Each row is a point on a landscape with many valleys, with its height.
A ball rolls from a point to whichever of its 3 nearest points has the largest drop for the distance, and stops where none of them is lower. Distance is the straight distance between rows; heights are no part of it.
j_832 height 130: [-73 -35  19  11 -20   2 -20 -12  62 -22  -3 -43]
j_659 height 474: [-81 -48  24   4 -28   1 -25   1  67 -24  -5 -43]
j_106 height 674: [-25 -64   7  -7 -28  -3 -19  26  14  -1 -27   3]
j_161 height 307: [ 22  77 -11  19  31   8  14 -44 -20   4  48  -4]
j_85 height 202: [ 18  18 -12  12  27  -4  16  10 -19  23  34  14]
j_227 height 166: [-50  16  13  15  -8   6  -5 -63  34 -18  -3 -43]
j_242 height 295: [-13  39  -6  18  18   7   5 -59   7  -8  19 -20]
j_506 height 192: [-25  19  -8  16  10   1   0 -49  22  -9  12 -24]
j_141 height 365: [-68 -18  11  13 -10   2 -13 -26  53 -14  -2 -47]
j_380 height 203: [ -8 -25  -9   2   4   0   1   8   0  12  10   7]
j_972 height 659: [ -3 -57   2 -19 -26  -2 -17  29   1   0 -33  14]
j_742 height 98: [ 39  48  -8  13  33  -3  22  17 -31  32  48  17]
j_649 height 91: [ 60 -34 -36 -55 -14  -6 -36  62  15 -26 -84 -25]
j_845 height 408: [-14 -13 -12   8  13  -2   4  -2   9  11  17  -1]
j_233 height 700: [-68 -70  25  -6 -38  -1 -30  22  48 -25 -10 -28]
j_435 height 302: [ 44 -44 -14 -48 -26  -2 -32  51   4 -21 -79  -6]
j_594 height 396: [ 19  85  -4  16  22   9  13 -61 -26  -8  39  -4]
j_518 height 727: [ 65 -18 -18 -51  -8  -5 -14  54  -7 -18 -71   7]
j_332 height 617: [ 12 -56   1 -27 -31  -3 -28  35   2  -9 -51   9]
j_129 height 402: [-31  -7 -11  16   7   2  -1 -24  23  -1  14 -19]
j_99 height 686: [-49 -75  18  -6 -47  -3 -29  29  34 -18 -23 -12]
j_32 height 525: [ 43 -26  -3 -33 -15  -1  -5  43 -19  -4 -48  28]
j_545 height 397: [  6  51 -14  17  27   7   8 -48 -10  -6  36  -7]
j_25 height 232: [-59   0  12  15  -7   2  -9 -48  42 -19  -2 -44]
j_177 height 409: [ 34 -22  -2 -18  -4  -1   7  36 -24  10 -23  35]
j_127 height 380: [ -4  62   0  17   9   5   7 -79 -10 -17  20 -10]
j_77 height 616: [ -4  77  17  16   1  11  16 -93 -31 -19  19   4]
j_303 height 279: [ 48   3   7 -12   9   0  16  47 -34  19  -9  41]
j_892 height 169: [-44  23  10  16  -5   5  -4 -70  28 -22  -3 -40]
j_684 height 83: [-58 -44   5  10 -18   1 -14  -1  45 -12   0 -27]
j_748 height 126: [ 48  61  -5  12  30  -4  30  29 -46  36  46  23]
j_774 height 210: [ 21  52 -15  18  31   2  17 -18 -17  14  47   3]
j_205 height 682: [-32 -76  16 -16 -45  -4 -35  32  24 -17 -38  -7]
j_367 height 219: [-27 -36  -6   5  -5  -1  -4   2  21  10   8  -6]
j_826 height 128: [ 43  36   0   6  27  -3  29  34 -39  31  32  32]
j_159 height 217: [-52 -25  -1  13  -3   6 -11 -19  42  -7  11 -32]
j_190 height 54: [ 59  36   3  -2  16  -5  31  55 -44  31  12  40]
j_3 height 167: [ 62  26   6 -14   8  -5  26  60 -40  19 -12  48]
j_754 height 487: [ -2  16 -15  13  21  -3   8 -20   2  11  28  -6]
j_384 height 141: [ 65  63   4  19  20  -4  43  52 -55  43  34  31]
j_466 height 170: [-10 -47  -2  -4 -11  -2  -2  20   3   6 -10   8]
j_974 height 398: [ 18 -13  -8  -2  10  -5  10  23 -18  17   5  25]
j_398 height 620: [ 46 -31  -5 -38 -18  -3 -17  45 -10  -8 -60  17]
j_500 height 92: [-41  10  -1  12   2   4  -3 -51  31 -11   6 -37]
j_440 height 645: [-85 -59  29  -1 -32  -1 -28  17  66 -28  -1 -44]
j_30 height 509: [ 16 -59   4 -37 -38   0 -44  40   9 -19 -73  -6]
j_782 height 88: [-10 -33  -5   0  -2  -2  -2  12   2   9   2  12]
j_325 height 280: [ 10 -35  -1  -7  -2  -1  -1  28 -12  13 -18  24]
j_585 height 741: [ -20   64   25   15   -5   11   17 -108  -24  -23   10   -2]
j_472 height 417: [ 61  -8  -3 -39  -4   0   2  51 -24  -4 -49  32]
j_723 height 348: [ 43  15   3  -2  19  -8  21  40 -32  27  12  37]
j_401 height 105: [ 52  50   3  10  24  -4  31  43 -46  36  31  35]
j_122 height 287: [-14  22 -13  16  18   2   4 -42  16  -1  22 -17]
j_813 height 76: [ 33  38  -9  12  31  -4  23  12 -30  28  48  17]
j_829 height 681: [-42 -59   6  -2 -20  -3 -14  16  25  -1  -6  -7]
j_536 height 114: [ 39  83 -12  20  31   2  23  -9 -35  21  60   4]
j_454 height 687: [-56 -65  11   0 -30  -2 -23  20  34 -11 -11 -18]
j_613 height 648: [ 26 -47   2 -28 -23  -2 -19  37  -7  -6 -51  18]
j_57 height 293: [-18  47   4  14   5   2   4 -77   1 -18   9 -15]
j_153 height 275: [-36 -26  -9  10   0  -2  -5  -5  23   8   7 -14]
j_844 height 300: [ 60   4  -1 -24   5  -2  12  55 -32   7 -27  41]
j_763 height 193: [ -1 -29  -4   2   3  -2   2  18  -4  13   3  18]
j_756 height 239: [-30  40   9  16  -2   2   6 -84   8 -23   3 -27]
j_339 height 391: [ 11  72  -8  15  23   6   9 -58 -14  -9  34  -4]
j_814 height 366: [ 36  -6   0  -5  11  -3  16  33 -29  20   5  36]
j_636 height 466: [ -1  73   5  16  11   9  12 -83 -19 -19  21  -5]
j_488 height 124: [  0 -11 -12   6  18  -1   8  11  -7  15  18  12]

Two balls start at each pair of points below. Name the first point that both come to, or write never.
j_536, j_127 -> never
j_129, j_141 -> never
j_585, j_545 -> j_500
j_233, j_659 -> j_832

Call two points neighbours if one is among the 3 nearest of the other. Go from one point of each pair to the other, from neighbour to neighbour, staying as low as possible. Name the highest point that can't be avoided.
j_401, j_500 -> j_141
j_684, j_488 -> j_153
j_303, j_649 -> j_398
j_401, j_813 -> j_748
j_488, j_813 -> j_85
j_782, j_488 -> j_763

For each start below, name the point where the ball stops.
j_77 -> j_500
j_332 -> j_649
j_32 -> j_190
j_518 -> j_649
j_242 -> j_500
j_122 -> j_500
j_756 -> j_500
